A landscape with many peaks, sampled at points; each row gives a point and its height.
A climber steps from a point to the highest of its 2 nearest points, and stops where none of them is higher. Distance is the straight distance between rows; heights are no part of it.
met (h 21.2): [128  70 177 112 143 189 128 141 164 118 157 137  83 161  88  23 165 159
 140 118  96 101 185 188 140 171 113 131]
rofis (h 16.6): [121 100 148 170 122 161 127 150 107 116 156 114 144 180 110 100 178 174
  87 148 172 146 161 107 153 148 109  57]
nidem (h 52.9): [134 160 158 183  95 141 189  88 174 117 116 127  81  70 126 150  98  97
  77 134  99 114  93 155 120 132 169 156]
ruda (h 65.1): [101 108  79 141 113 104 114 135 109 162 121 200 132  98 135 230 144  85
 121 133  95  97  90 184 125  81 183 145]
Dekup (h 34.0): [119 109 126  98 151 185 154 149 156  78 155 145 141 142  92 103 189 139
  87 159 104  99 109 103 120 149 169 148]
koro (h 14.2): [ 96 111 121 135 111 142 101 106 144 113  89 146  95 176 137  72 137 133
 121  99 184 119 153  87 128 133  79 110]
Vebin (h 30.8): [ 89 128 123 122 110 146 102 100 110 112 105 121 130 132 142 123 134 123
 141 133 110 189 178  75  95 104  69  87]
Meba (h 61.7): [178 106 157 209  82 113 169 118 162  81 143 111 111 143 142 103 115 161
 121  89  92 109 102 137 172 110 131 157]
pofi (h 17.9): [181 119 120 143  99  93 122 126  79 135  93 134 178 184 141 105 115 120
 115  92 140 111 171 122 126 100  59 127]
demad (h 14.3): [106 124 134 149 124 135 128 140 137 143 120 100 111 227 118  69 134 130
 167 102  77  89 158 105 109 157 124 108]
sib (h 7.1): [183 107 125 185 155  82 151 143 135  49 127 111 162 114 134 149 135 135
  73 143 218 141  87 135 143 131 103 109]
zis (h 14.5): [108  80 177 154 104 128 153 139 206 152 119 112  94 111 120 126 120 129
 113  87 165 119 102 192 184 161 199 182]
zodep (h 16.2): [ 98 128 202 115 107 138 150 130 216 109 143 171 138  43 117 121  91 137
  98  93 144 131 142 197 119 124 160 143]
sur (h 19.5): [119 126 103 143 120 115 120 117 121 158 136 137 152 166 150 114 136 128
 160 128 167 137  93 106 169 141 112 160]
ragiz (h 12.8): [196 121  62 117 101  62 116 105  73 173 180 152 146 108 150 175 135 108
 136 158 126 125 127 121  95  84 139 134]
maf (h 59.9): [117 143  75 143 127 115 128 141 116 131 133 192 152 132 151 192 130  91
 124 135  85 110 101 118 118  98 172 128]
Litog (h 23.3): [110 150 157 160  86 134 158 148 121 159 150 123 109 134 112  92  99 159
 152 117  57 119 130 158 136 153 163  92]
Velas (h 15.9): [154 147 118 151  70 104 166 150  85 161 161  86 137 156 134 101 129 140
 170  95 133  94 135 140 141 110 138 139]
Rekiz (h 15.8): [171 116 123 132  72  83 143 130  40 130 149 116 147 135 144 176 100 122
 134 120  99  91 146 106 115  94 142  84]
zut (h 54.2): [ 66  97 132  80 137 151  85  94 115 135 118 124 169 114 137  93 153 135
 177 161 118 183 124  81  48 117  95 162]
ruluv (h 8.8): [187 144 165 125 123 132 130 183 127 161  88 100 104 165 142 116  91 141
 103  81 135 113 135 155 173 135  83 109]
Dega (h 17.7): [179 102 161 124 157 177 142 103 126 151 144 142 143 141  98  89 161 146
  42 168 196 147 163 116 154 151 100 127]
nar (h 18.7): [ 96 138 155 128 121 133 175 122 171 112 104 136 134  57  88 184 128 114
  98 123 114 140 102 225 122 105 171 157]
Zimi (h 12.7): [ 80  89 147 155  97 134 140 145 162  81 164 121 115 165 130  83 159 178
 162  93  90 114 157 148 154 140 201 111]
Nam (h 19.2): [183 145 157 124 102 121 135 149  58 157 111 124 178 175 108 109 117 134
 100 103  95 123 168 144 137 117  47 143]
mam (h 55.3): [164 110 153 103 107 128 138  99  89  99 119  76 106 162 103  96 118 151
 101 145 137 141 118  68  86 132  79  97]
lokan (h 46.2): [103  84 137  58 119 108 103 110  82 109 118 117 136 157 136 113  99 139
 178  86  90 132 135  88 116 159 152 101]
bolum (h 22.8): [118 113 176 147 122 203 145 162 148 156 148 140  95 164 100  38 143 159
 115 104 127 130 160 140 133 181 101 143]
nus (h 19.6): [149 123 151 135 163 147 105 135 138 118  99  97  69 119 145 127 121 136
  66 120 204 124  95 116 153 159 112  87]
zopom (h 10.0): [175 123 110 144 155 133 132  93 157  78 139 144 143 148 118 128 165 116
  48 142 176 155 125  87 109 141 121 116]
sonaz (h 49.7): [175 156 134 138 174 105 141 148 134 112 109  68 158 182 110 140 137 116
  89 142 168 109 168  82 125 123 114 100]
lus (h 27.5): [ 72  81 109  58 132 154  90 124 107  88 138 141 142 101 138 132 168 140
 140 129 156 187 137  87 102 134 152  92]
rebig (h 16.5): [141 122 133 186 100 125 125 107 115 121  82 126 143 221 135 114 133 132
 138 101 122 114 183 114 112 115  53  82]
foper (h 42.9): [115 136 155  89 141 123 129  88 126 149 138  87  85 104 119  78 112 144
 148 165 156 143 187 112 121 126  83 110]
Kom (h 59.8): [119 137 126 181 106 135 156 124 161  54 117  89  96 153 162 114 139 112
 111 116 102  82 116  85 132  97 130 122]
vos (h 16.1): [131 107 146 163 114 103 142 125 165 169 124 169 136 122 137 153 109 146
 123 113 135 126  87 191 196 157 182 193]
puba (h 29.9): [144 110 132 158 124 119 144 123 128  66 150 133 185 210 114 117 142 155
 103 122  91 144 137  89 157 145 128 111]
gituf (h 26.3): [113 160 153  76 159 163 143 137 145 124 107 128 128 119  98  93 136 117
 106 135 122 122 146 123  93 142  96 169]
Mulon (h 53.8): [129 144 142 131 156 135 123 159 195 158  90 125 102 174 145  97 100 109
 119 108  96  68 132 100 121 138 114 148]
fize (h 28.0): [137 117 137 168 132  93 136 139 142  98 154 133 175 192 123 119 149 173
 139 114  76 144 181 138 192 140 133 101]
Mag (h 10.5): [174 149  62 151 133 128 155 105 134 128 121 175 139 106 148 150 122  86
 117 115 141 109 108 128 148  76 109 191]
Zap (h 62.9): [149 142 122 192 110 134 142 121 128 106 112  66 105 162 169 127 141 110
 131 109 138  70  91  79 120  92  90 134]
muk (h 35.2): [179 127  97 153 131  99  94 114  97 145 109 123 153 141 144 168 120 135
 119 176 130 207  63  69  94 116  77 109]
varor (h 65.0): [ 90 152 149 110 136 147 107 174 127 154 113 156 159 153 135  75 102 118
 142  97  65  80 155 165  91 140  92 129]
Razo (h 60.0): [140  84 105 101 123 105  97 116  95 144  97 130 164 174 182 178 114 107
 168 142 111 157 133  53  94 111  99 109]
mutus (h 51.3): [ 64 117 135  66 165 160  81 133 161 112 152 123 160  97 120 116 150 124
 158 163 146 147 105 130  42 116  94 146]
sot (h 53.7): [139 106  64 122 122 121  67 134  87 165 127 183 156 159 154 179 167  76
 121 136 114  94 113 102 103  96  99 176]
lika (h 12.9): [123 106 128 105 150 177 114 106  79 147 139 114 129 133 105 118 177 132
  84 169 188 166 103  72  92 163 129  89]
ros (h 28.6): [ 65 106 151 144  81  89 109 146 119 134 109 118 119 138 159 151 113 149
 165 122  99 114 124 129 153 116 162  94]
siza (h 10.2): [210 139 159 176 127 115 140 180 108 113 106  94 122 150 142 147 105 122
  79  93 124 120  76 156 169 153  90 102]
kas (h 13.1): [ 71 112 110 113 108 134 109  89 151 123 132 149  99 140 150  74 128 146
 145 142 166 150 138  77 113 152 106 119]
favub (h 14.6): [127  92 152  89 132 155 114 138  82 108 155 109 143 150  88 122 155 157
  98 153 164 160 149  95 134 166 140  54]
Ropo (h 59.1): [173 132 125 188 104  86 151 144 134 142 132  79 136 173 162 148  96 141
 146 135 126  74 142  93 134 100  75 114]
nunag (h 24.0): [126 138 136 159 149 163 159 135 180 128 160 122 136 139 137  74 129 139
 166  92 108 120 215 162 176 128 148 170]
sodes (h 47.8): [ 60 128 136  70 180 156  77 122 147 141 147 111 138  85 135  57 132 129
 166 149 143 131 186 132  71 133  98 122]
Dozi (h 9.4): [152 148  76 140 136 101 168  85 156 131 143 157 138  96 114 163 143  99
 129 105 163 136 114 155 162 107 162 198]
nabis (h 9.6): [155 110  99 113 103  94  85 166  78 164 184 172 114 140 148 165 125  93
 126 138  98  70 179 102 121 124 121 121]
ladu (h 31.6): [ 78 166 127 120 129 145 123 136 130 105 117 127 131 100 140 111 130 135
 143 134 107 148 178 120 150  86  88 108]
Mubar (h 40.8): [102 157 108 110 124 120 116 114 118 165 118 154 113 117 156  79  74 112
 169  94 121 133 200 145 124 134 123  82]
zepe (h 13.3): [109 132 150  82 169 128 115 155 214 141 129 159 164  77 129 116  87 124
 165 121 147 111 121 162 136 109 103 196]
dufo (h 26.6): [ 93 103 175 168  67  91 129 114 126 114 133  90  98 130 141 143 126 170
 132 135 166 145 134 117 146 140 155  77]
mufib (h 11.4): [130 161  76 159 140 153 121 125 141 106  70 178 127 106 163 155 136  75
 107 108 127 115  88 145 119  80  71 178]
babab (h 17.5): [125 118 171 134 105 138 161 110 203 108 117 149 129  67 113 159 116 108
  77  99 143 151 153 186 147 122 183 169]
val (h 15.4): [110 106 136 160 113 137 105 133 149 120 105 102 108 220 142  84 160 130
 127 103 140 106 184 101 131 130  99  91]
bev (h 11.1): [150 126 104 124 104  79  98 122  78 186 189 188 111  94 147 168 123 103
 129 176  99 105 161 133 117 116 160 124]
kis (h 23.7): [ 86 115  69 120 150 137 124 110 152  98 110 159 122 145 132 149 156 116
 121 122 177 147  84  89 117 155 164 118]
zefe (h 40.1): [162 147 127 116 140 141 153 125 154 173 121 122 100 140 125  82 107 115
 128  84 204 119 148 122 154 163 133 141]
gumi (h 46.3): [125 106 155 143 112 132 178  88 135 117 156  96  90  69  98 150 150 155
  83 191 165 123  80 128 126 134 176 125]
madug (h 13.7): [128  97 151 145  83 126 149 142 124  97 175 119 100 137 115  77 166 176
 120  95 136 106 143 154 164 135 189 107]
kizad (h 21.9): [134 104 174 148 125 191 159 139 190 117 162 143 104 100 125  83 126 141
 113  92 150 129 210 164 181 123 167 132]
Tubu (h 30.4): [138 140 152 143 114 110 121 147 133 178 125 180 105  73 154 174  73 119
 113 147  91 112  92 164 143 110 131 142]
vuso (h 54.7): [171 139 107 107 130  72  83 135  99 144 111 127 171 164 160 162 115 124
 136 142 119 167 160  90 111 112 120  66]
lapev (h 26.2): [ 64 135 155  89 141 172 127 163 178 140 158 113  99  87 134  96 126 116
 144 140 169  85 111 136  75 139 144  96]
gol (h 38.9): [ 98 123 141 121 102 149 148 121 163  47 140 162 103  70 133  95 122 123
  91 117 124 101  80 139  83 133 154 121]
tinuv (h 64.9): [140 106 164 158  97 125 148 100 169  61 126 156 116  93 139 121  92 168
 113 122  78 116  81 147 170 129 142 167]
dad (h 36.8): [140 138 124  93 167 152 122 106 154 154 130 148 112 111 119  76 134 119
 123 118 193 158 182 121 149 165 133 158]
Zala (h 14.4): [175 120  94 143 123  76 128 136  81 154 145 110 150 145 146 207 105 108
 138 167 113  90 113  90  98  97 152  95]
bel (h 21.4): [158 134  83 151 114  76 126 101 114 129 124 133 140 141 163 148 122 127
 123 126 192 128  79 106 119 117 114 124]
Ropag (h 31.8): [142 128 133 132 132 137 138 155 130  64 154 115 154 170  98 134 173 156
  92 129 116 132 106 111 166 146 159 144]
fumin (h 20.9): [154 164 160 147 118 150 148 165  77 159 134  97 164 180 106 122 126 131
 148 119  97 131 175 146 142 126  73  91]
remir (h 6.2): [122 131 109  70 194 159 146 115 184 129 135 114 111  55 110 120 140 125
 144 170 176 130 138 137 109 107 119 190]
zuzif (h 49.2): [166 141 132  96 161 100 123 131 110 108 132  94 166 178 110 170 127 130
 134 151 115 140 142  68 127 145 135 111]
bipoz (h 58.2): [165 102 156 157 108 128 122 106  98  57 115  99  99 150 115  96 110 170
  84 133 138 137  83  98 138 155  68 115]
turi (h 13.5): [114  88 170 171 106 132 159 132 202 145  96  87  91 121 121 167 114  75
  92 102 129 124  74 230 157 121 188 202]
sop (h 29.3): [ 92  98 109 101 127 146  82  84 107  85 134 136 144 114 143 108 137 155
 166 138 108 214 196  86 102 127 117  78]
Lanen (h 13.8): [160 161 125  61 159  98 118 119  99 122 139  89 141  98 102 118 143 132
 103 133 152 155 187 129 141 143 155 104]
pul (h 46.5): [119 116 114 146 105 106 107 106 107 113 128 133 154 157 141 126 127 158
 209 117  91 111 204 165 175 110  82  98]
Maro (h 21.5): [116 149 122 199  92  90 152  93 123 132 122 153 136 113 153 181 126 118
  71 120 148 152  81 154 152 130 164 106]
gel (h 26.5): [ 99 134 134 117 140 111 122 132  97 119 160 129 167 116 106 121 138 182
 146 145 139 186 128 140 188 175 154 156]
kap (h 48.9): [109  94 153 104 120 110 117  96  93 108 139  96 106 151 108 116  99 159
 179 136 111 138 168  91 116 161 141  61]
rabim (h 21.7): [ 95 136 196 166  86 123 171 128 156 144 159 113 119  99 101 117 115 143
 120 150  77 141 142 169 133 138 183 126]
nomes (h 11.2): [155 101  89 111 163 157 120  89 145 120 140 148 109 116 122 117 179 128
  57 180 169 151 118  85  89 135 147  85]
Fazur (h 34.7): [106 153 123  86 128  78 125  99 164 174 108 154 118  60 145 141  80 115
 157 145 122 139 119 156  72 124 173 111]
lekil (h 44.1): [131 104 147 151 112 127 118 105 102  92 149  99 147 158 110  97 157 192
 177 138 136 147 198 160 181 133  57 114]
nak (h 17.8): [154 116 127 181 100 100 130 152 131 162 153 176 131 150 159 146 112 158
 130 109 105 105  71 150 211 137 146 156]
taf (h 44.2): [ 78 136 126 103 160 128  81 119 161 136 124 154 147 103 159  65  86 143
 174 125 112 139 181 158  90 135 116  83]
zasik (h 19.9): [130 142 164 156  90  86 170  92 149 127 138 119 132 121 107 143 120 122
  70 138  85 145 179 154 135 135 200 100]
Tel (h 18.1): [126 128 176 128 138  96 137  86 133 120 151  97 147 113  97 132 124 158
 110 166 108 136 196 124 128 150 207  76]
fodo (h 18.3): [102 120 119 139 106 121 115 108  63 164 136 113 174 182 138 109 136 124
 186 130 130 123 117  86 124 140 114 136]
tabid (h 22.0): [ 99 127  73 143 183 169 126  98 161  77 122 162  86 106 107 168 149 112
  95 144 147 151  66 128  79 134 160  99]
Nuno (h 8.6): [163 123 109 171 143 113 127 104 136  68 133 157 137 126 126 133 150 152
  61 121 195 177  81 122 156 158 137 107]
paz (h 18.8): [134 155 155 160 123 148 143 175 100 106 122  81 141 156 117 140 149 151
 105 122 143 161 146 127 158 117  96  82]
nud (h 30.3): [ 82 132 132 135 123 127 114 167 136 116 108 129 120 124 143 149 116 134
 153 128 101 112  71 128 152 117 143 134]
datu (h 11.9): [164 122  47  91 113  88 113 108  75 173 142 143 144 106 127 161 125 109
 171 146  98 168  94 113  85 112 145 136]
Rimum (h 33.4): [ 84 114 122  78 196 148 103 112 164 143 141 155 161 117 119  60 171 127
 133 147 164 142 152 129 121 166 124 193]
nafa (h 49.5): [112 119 184 158  98 141 189  91 178 110 149 111  64  48 111 116 126 125
  70 154 150  99 117 144 129 112 172 159]
mep (h 54.5): [180 148 158 153 147  74 156 144 158 138 127  70 136 167 125 134  86 139
 112 147 140 104 172 111 132 122 107  90]
Nisom (h 15.0): [ 90 100 137  70 140 156  85 131 154  84  94 126  78  94 139 100 127 135
 121 134 172 113  78 120  81 130  95 124]
rupu (h 19.7): [169  99 154 127 128 177 166 119 135 132 179 143 114 120 106  67 145 157
  74 124 181 118 188 141 174 136 142 102]
lolu (h 28.8): [178 162 143  66 178 128 136 143 162 147 103 139 110  96 120 131  89 117
 112 137 116 152 121 135 125 132 105 152]
mesu (h 49.8): [151 141 115  94 164 121 107 115 164 114  63 140 129 178 147 131 130  80
 103 109 112  94 121  89 107 120 112 164]
Guda (h 21.3): [112 164 111 152 147  83 140 121 143 195 119 134 137 127 123 193 129 100
 126 145 128 125 123 157 134 134 205 111]
vok (h 57.9): [136 130  52 148 160 139  98 149  96 220 135 189 143 154 132 183 154  89
 131 155 150 121  97 129 132 101  90 178]
seg (h 24.5): [125 158 158 126 143 175 153 145 132 153 152 130 135 145  91  61 133 132
 120 130  90 135 168 129 140 187 104 160]
fara (h 16.4): [ 97  96 178  68 138 162  99 147 129 111 120 145  86  98 113  76 119 159
 106 148 146 119 131 135 111 155  99  88]
bibom (h 61.5): [141 129 158 154  98 123 142 104 132  95 109 140  82 129 133  98  75 160
 101 118  87 127  72 116 154 161 102 119]
Mifo (h 56.3): [145 173 128 206 110 154 176 113 150  96 118 110  90  85 171 129 114  92
  97 117  89 101  96 121 129 106 127 132]
vugev (h 12.6): [145 125 151 170 128 142 162 165 170 127 104 120 107  89 126 169 111  93
 124  79 104  90  67 201 154 107 179 185]
vutik (h 55.6): [128 103  73  88 168 101  79 120 122 140  96 132 159 186 147 183 140  83
 167 128 130 158 100  70 100 145 151 124]
Motod (h 32.6): [114 148 148 116 130  87 131 121 189 148 118 135 112  65 131 175  80 117
 137 158  91 121  77 152 107 119 155 133]
mis (h 30.7): [171 154 140  90 165  95 139 124 168 143 113 139 132  64 116 171  91 134
 129 167  88 166 105 152 135 122 145 169]
fetar (h 66.7): [ 99 153 114 135 138 170 134 130 102 161 122 114 128 174 112 156 126  93
 141 132 115 142  59  65  78 168 139 118]
mapit (h 11.3): [145 127 130  69 136  67 111 128 104 131 100 107 139 110 120 197 120 123
 153 151  87 153 118 138 131 110 184 105]
Gage (h 16.7): [109 148  79  70 168 101 102 127 109 170 109 108 136 135 134 114 116  98
 193 132 132 100 146 138 108 147 164 137]
luku (h 20.0): [128  91 166 125 140 165 109  94 129 107 136 112 117 198  72  70 172 150
 164 140  92 109 211 157 123 184 103 111]
Gobus (h 63.5): [160 138  82 148 133 120 116 177  84 189 153 168 119 123 142 192 144  93
 118 136 150  87 119 154 157  99 119 156]
kemo (h 51.6): [ 72 101 136 104 116 144 105 117 133  94 106 118 151 150 153 133 135 120
 162 146 118 124 117  72  74 104  91 174]
buza (h 19.4): [ 82 151 136 131 129 160 169 126 149  73 129 121 128  62  88 176 145 120
 120 145 128 125  80 167  97  96 169 140]
Tepu (h 49.6): [115 105 100 158  85  95 109 127  82 148 148 169 172 131 171 145 125 142
 167 106 104 116 182 161 194  94 130 129]
pirer (h 5.7): [155 137 113 183 142 122 152 134 110  80 137  88 118 115 129 151 161 116
  75 118 247 118 104 140 140 116 109  99]
rula (h 13.6): [175 162 102 104 164 111 118 139 124 179 130 154 167 157 136 123 115 102
 137 104 124 139 162 148 170 150 139 169]
pomo (h 33.9): [ 61 141 128 140 146 133 102 134 147 121 130 121 142 119 162 106 143 143
 167 130 150 151 207 129 175 124 119  98]
dig (h 23.5): [ 99 154 112 150 108  96 143 106 126 135 137 127 142 105 128 172 142 132
 123 138 158 167 123 135 147 126 190 116]
pezoz (h 12.0): [206 148  92 109 137  82 139  89 136 172 138 182 163 134 139 105  92 119
 116 110 135 153 163 129 148 144 123 150]
Dep (h 24.7): [130 102 150 184  55  64 161 112 109  98 134  71 152 133 144 173 126 162
 117 122 151 116  90 137 134 115 167 117]
Gud (h 32.9): [126 148 108 139 131 146 112 108 110 119 116 132 158 138 138 146 149 123
 104 148 122 214 112  71  85 131  97 115]
bizar (h 49.0): [ 75 103 157  96 100 167 137 163 129  63 129  89 143 148 145 119 135 132
 177 107  73 106 112  94  98 109 120 134]
kug (h 4.3): [146 121  65 135 177 101  94 118 111 124  79 109  89 122 102 196 124 127
 147 115 146 131  37 146 131  94  89 133]
veka (h 17.1): [141 142 109 119  85 114 142 127  44 142 149 110 155 139 126 134 113 130
 173 119 105 104 113 102 129 105 129 132]
das (h 58.8): [182 129 169 199  87 130 164 139 127  53 135 100 123 155 134 104 134 161
 108  71  99 122 142 158 174  88  77 119]
deved (h 19.3): [143 145 111 128 138  84 160 124 115 191 128  91 105 128 107 176 112 113
 157 134 121  88  95 141 127 126 175 137]
Sura (h 23.1): [142 123  98 152  85  86 146 121  99  69 137  99 157 156 127 159 145 135
 114  99 183 121  95 101 129 117 152 110]
divet (h 21.6): [133 134 107 147 175 132 118 124 167 106  88 142  83 134 139 156 123 102
  93 101 176 122  65 123 155 169 140 120]
mit (h 44.0): [110 137 131  37 120 132 106 132  81 132 118 140 146 109 117  88  86 138
 177 112  83 129 122 130  86 167 137 115]
Pusub (h 56.9): [ 97 105 130 108 118 129  77 106  94 155 123 142 167 115 157  95 118 137
 189 169  55 181 141 100  78 105  71 152]
poma (h 46.4): [185 129 144 135 162 142 130 101 182 131  75 120 123 154 144 120 121  87
  97 108 171 110 142  91 139 124  87 194]
vabe (h 5.3): [136 129  75  86 203 118 128 114 187 170 109 117 104  91  93 147 132 107
 173 158 146 143 110 152  80 103 103 172]
nok (h 13.0): [106 124 113 115 165 173  97 127 115  62  76 134 115 136 104 150 164 106
  99 117 140 138  35 118  90 141  95 158]
gug (h 43.2): [180 133 142 168 124 146 156 123 180 133 128 111 119 164 134  92 114 118
 111  83 171 114 143 123 158 138 112 164]
tunip (h 54.3): [114 116 119 133 115 133 103 180  90 173 151 190 135 107 163 118 107 111
 155 109  93  96 178 178 178 105  93 147]
sak (h 13.9): [ 93 101 133  74 139 176  87 140 108  96  96 148 118 106 109 109 170 125
 102 146 168 165  61 116  90 148 104 144]
zopad (h 55.9): [153 130 160 169  62 135 166 141  98 114 134 126 129 122 131 134 105 166
 144 104  63 121 147 165 173  79  85 129]
Zunel (h 40.6): [129 153 173 107 117 128 122 102  85 177  94  83 126 131 116  95 118 132
 143 138 127 147 162 108 105 110  44 152]
sir (h 41.5): [ 90 137 165  70 113 152 133 151 102 107 164 107 128  87  89  84 110 166
 161 142  96 117 127 141 101 172 148 122]
Mibem (h 38.8): [167 141 154 111 125 111 101 136  75 185  86  95 142 142 134 142 121 118
 115 154 111 121  99 101 104  94  50 166]
bevop (h 37.3): [ 93 143 139 142 134 105 117 117 144 164 135 122 114 113 147 111 110 135
 159 111 149 127 190 144 164 154 163  99]
teka (h 59.0): [106 131 126  91 118 139  87 177 102 190 135 188 129 100 165 104  92 100
 151 122  92  76 144 169 111 125  95 136]
Lizus (h 16.0): [129 133 140 109 178 117 118 120 138 120 155  86 125 111 125 133 150 137
 125 181 134 107 205 105 149 134 182  95]
fotof (h 58.9): [107 146 156 129 163 141 134 177 187 180 136 148 143 157 150  79  91 115
 155 118  56  93 138 138 118 159 127 142]
gogav (h 12.3): [147 139  63 134 161 149  94 104 126  87  54 154 116 119 122 161 144  70
  95 116 116 149  50 125  71 100  84 158]
Luni (h 14.7): [115 129 134 123  76 140 147 142  97 104 140  78  96 147 118  83 137 155
 132  79 140  95 107 121 135 136 159 132]
kivif (h 30.9): [ 60 108 131 105 173 156  80 138 146 104 151 166 190 134 131  80 174 149
 131 156 132 157 151 135 144 161 115 162]
zakef (h 41.0): [105 116 145 128 106 161 144 119 125  49 138 122  87 103 128 129 148 128
  77 135 116 108  68 104  97 148 174  90]
kegak (h 23.0): [147 146 154 160 102 116 131 150  94 183 143 136 121 142 125 141  88 156
 143 126  82 130 189 166 178 125  92  55]
vugi (h 25.3): [126 134 157 170  70  99 146 159  71 197 154 130 126 127 127 143 101 151
 143 122  94 128 140 178 158 133 154  85]
kupa (h 43.0): [121 110 150 142  92 136 130  95  90  92 125 116 165 184  99  91 188 160
 143 110 141 129 193 119 132 115  65 150]
zet (h 70.8): [133 104  95 151 115 101  96 164 110 156 164 200  86 102 139 221 147  81
 101 121 133  70  87 169 155 107 159 163]
gom (h 56.8): [137 144 115 119 135 127 101 183 104 184 141 165 149  83 160 171 118 112
 141 134 131 114 160 169 189  84 118 150]
kuro (h 46.9): [ 83  92 153 125  84 186 130 142 121  36 120 115 105 146 124  92 146 160
 125 109  93 103 129 109 110 107 102  97]
mok (h 44.9): [101 114 144 130  81 168 124 118  94  47 107 101 141 157 103  98 181 141
  98 101 132 116 149 103 126  93  84 155]
fim (h 28.7): [ 79 107 140 129 136 169 110 131 138 112 163 166 144 133 118  84 162 187
 126 151 152 159 133 126 189 168 120 164]
zes (h 45.9): [120 133 157  79 146 154  98  93 100 120 127 100  95 136 105  89 106 140
 161 158 101 120 210 127  95 159 113  73]
Fepo (h 14.8): [ 95 139 178 103 115 112 134 140 194 110 160 153 180  55 129 102  89 145
 167 103 114 118 135 192 131 121 154 169]
zovov (h 18.0): [121 122 148 104 126 170 141 159 114 121 117 111  77 114 119  86 145 147
  80 130 182 137 119 126 152 149 108  92]
Kur (h 12.4): [149 147 113  60 160  91 107 117  73 130 126 106 149  82 110 146 121 128
 157 144  95 195 147 138 107 148 182 114]
Kesof (h 54.4): [149 181  79 118 144 123 141 132 120 141 107 159 143  84 138 172 123  90
 110 144  92 170 115 135  97  99 147 105]
birup (h 18.2): [114 136 115  67 142 100 139 107 124 139 125  85  95 111 112 156 117 112
 178 138 145 101 102 118  87 147 194 122]
tig (h 15.3): [149 134  82  89 163  90 103 147 115 152 117 156 149 138 133 143 120 101
 166 126 103  83 142 138 142 117 143 168]
femut (h 61.3): [ 81 182  87 120 149 166 139 146 103 177 120 140 114 125 118 145 115  76
 156 143 126 140  96 118  66 139 128 121]
sep (h 27.9): [129 139 152 157  79 119 116 177 102 200 140 165  83 102 168 153  93 127
 126 127 107  93 120 157 162 120 133  98]
Kamig (h 4.7): [161 142  62 113 195 104 116 118 131 172  95 104 103 128  93 190 125 113
 150 147 143 137  92 134 116  83  96 156]
voso (h 7.2): [110 140 120 116 163 159 157 128 150 142 147  91 115 114 112 113 165 129
 148 151 182 119 139 115 157 102 103 191]
mesuk (h 26.4): [ 94 168 152 148 115 195 175 168 160 161 150  88  95 101 131  76 122 117
 142 109 130 112 138 128 124 120 107 149]
nem (h 11.5): [171 164 136 167 125 125 143 190 144 106  91 105 116 119 144 170 116 102
  95  86 110 101  97 163 178 115 144 135]
Bomaz (h 37.2): [160 150 134 152 133 126  79 111  90 167  63 103 131 149 139 152 130 110
 111 153 136 170  53  98  93 119  47 134]
zesen (h 20.7): [108 137  85 108 178 157 156 109 150  73 152 130 109 104  67 179 137 126
 133 164 110 129  87 124  75 121 187 135]
bes (h 4.6): [169 164  96 146 166 128 136 134 120 118 102 101 129 134  97 156 161 103
  87 106 240 151 110 150 119 119 103 125]
vovel (h 56.1): [113 195  87 100 162 147 135 162 139 166 105 171 114  88 133 151 106  82
 129 107 134 131 108 158  83 122 150 111]
buzo (h 28.5): [ 82 152 140 116 136 146 149 178 174 131 124 104  94 101 126 124 127 123
 148 111 147  95 103 137 119 135 146 139]
vezen (h 25.6): [ 76 127 102  99 153 124 115 120 143 106 145 140 134 104 127 147 155 124
 149 159 151 173 128 114 117 137 163 115]
ketan (h 37.4): [136 148  89  99 117  82 106 120 126 188 120 176 113  64 181 110  86 103
 154 130  98 141 168 143  96 111 146 110]
liviv (h 60.3): [113 115 120 117 121 129  91 128 101 158 129 161 164 142 155 138 117 124
 163 171  47 123 158 107 131  94  91 148]
Sito (h 3.5): [182 149  74 125 162 101 145 151  94 127 114 106 161 157  76 188 141 114
 119 109 178 128  90 149 130 115 144 121]
Zoz (h 19.8): [168 122 123 219  89  85 146 111  99 143 152 177 142 116 152 167 114 135
  92 129 123 122  52 138 155 145 155 131]
Vuzim (h 8.3): [142 132  99 143 165 159 163  99 180 140 149 131 110 112 103 137 133 124
 133 119 200 137 108 136 169 140 136 208]
Gemin (h 10.3): [147  82  62  67 121 135  92 102 120 145  93 112 123 119 120 147 154  98
 157 115 125 213  83  94  43 127 116 138]
supav (h 43.7): [116 119 160 142 102 182 170 129 109  97 173 102  97  93  92 148 166 150
  93 161 128 132  90 112 120 137 195 106]
dil (h 52.1): [158 114 160 137 101 108 153 114  98 102 151  72 119 170 109 115  94 164
 138 131 131 126 152  59  94 155 129  62]
dofez (h 11.0): [133 131  30  75 145 109 108 106 118 143 128 135 140  98 123 130 142  93
 186 130 115 179 108 116  51 126 167 136]
Ritum (h 36.3): [ 99 109 129  83 132 179 150 149 169  84 172 158 122 109 105  67 150 137
 101 124 135  77 101 145 114 145 174 140]
muta (h 26.0): [139 119 160 175 117 108 150 149 159 141 146 146 140 163 132 102 110 167
 170  91  81 134 168 182 206 130 153 144]
sim (h 64.8): [143 111 123 141 128 130 108 126 104 135 108 130 172 178 170 178 126 105
 131 149  70  95 145  64 121  89  93 134]

For each start below, name the point where the climber stops.
siza => dig
fim => varor
seg => sim
Mibem => tinuv
pomo => sim
Tubu => sim
sir => tinuv
Dega => Zap
Ritum => Zap
kupa => sim

Call two points neighbours if one is among the 2 nearest of the other. Go from one point of each pair to the other, from neighbour to neighbour, staying as high as possible. Name the lowest point that can't be avoided.
Gobus / fetar => Kesof
zet / varor => tunip
tinuv / zet => Gud
sim / Zap => zuzif
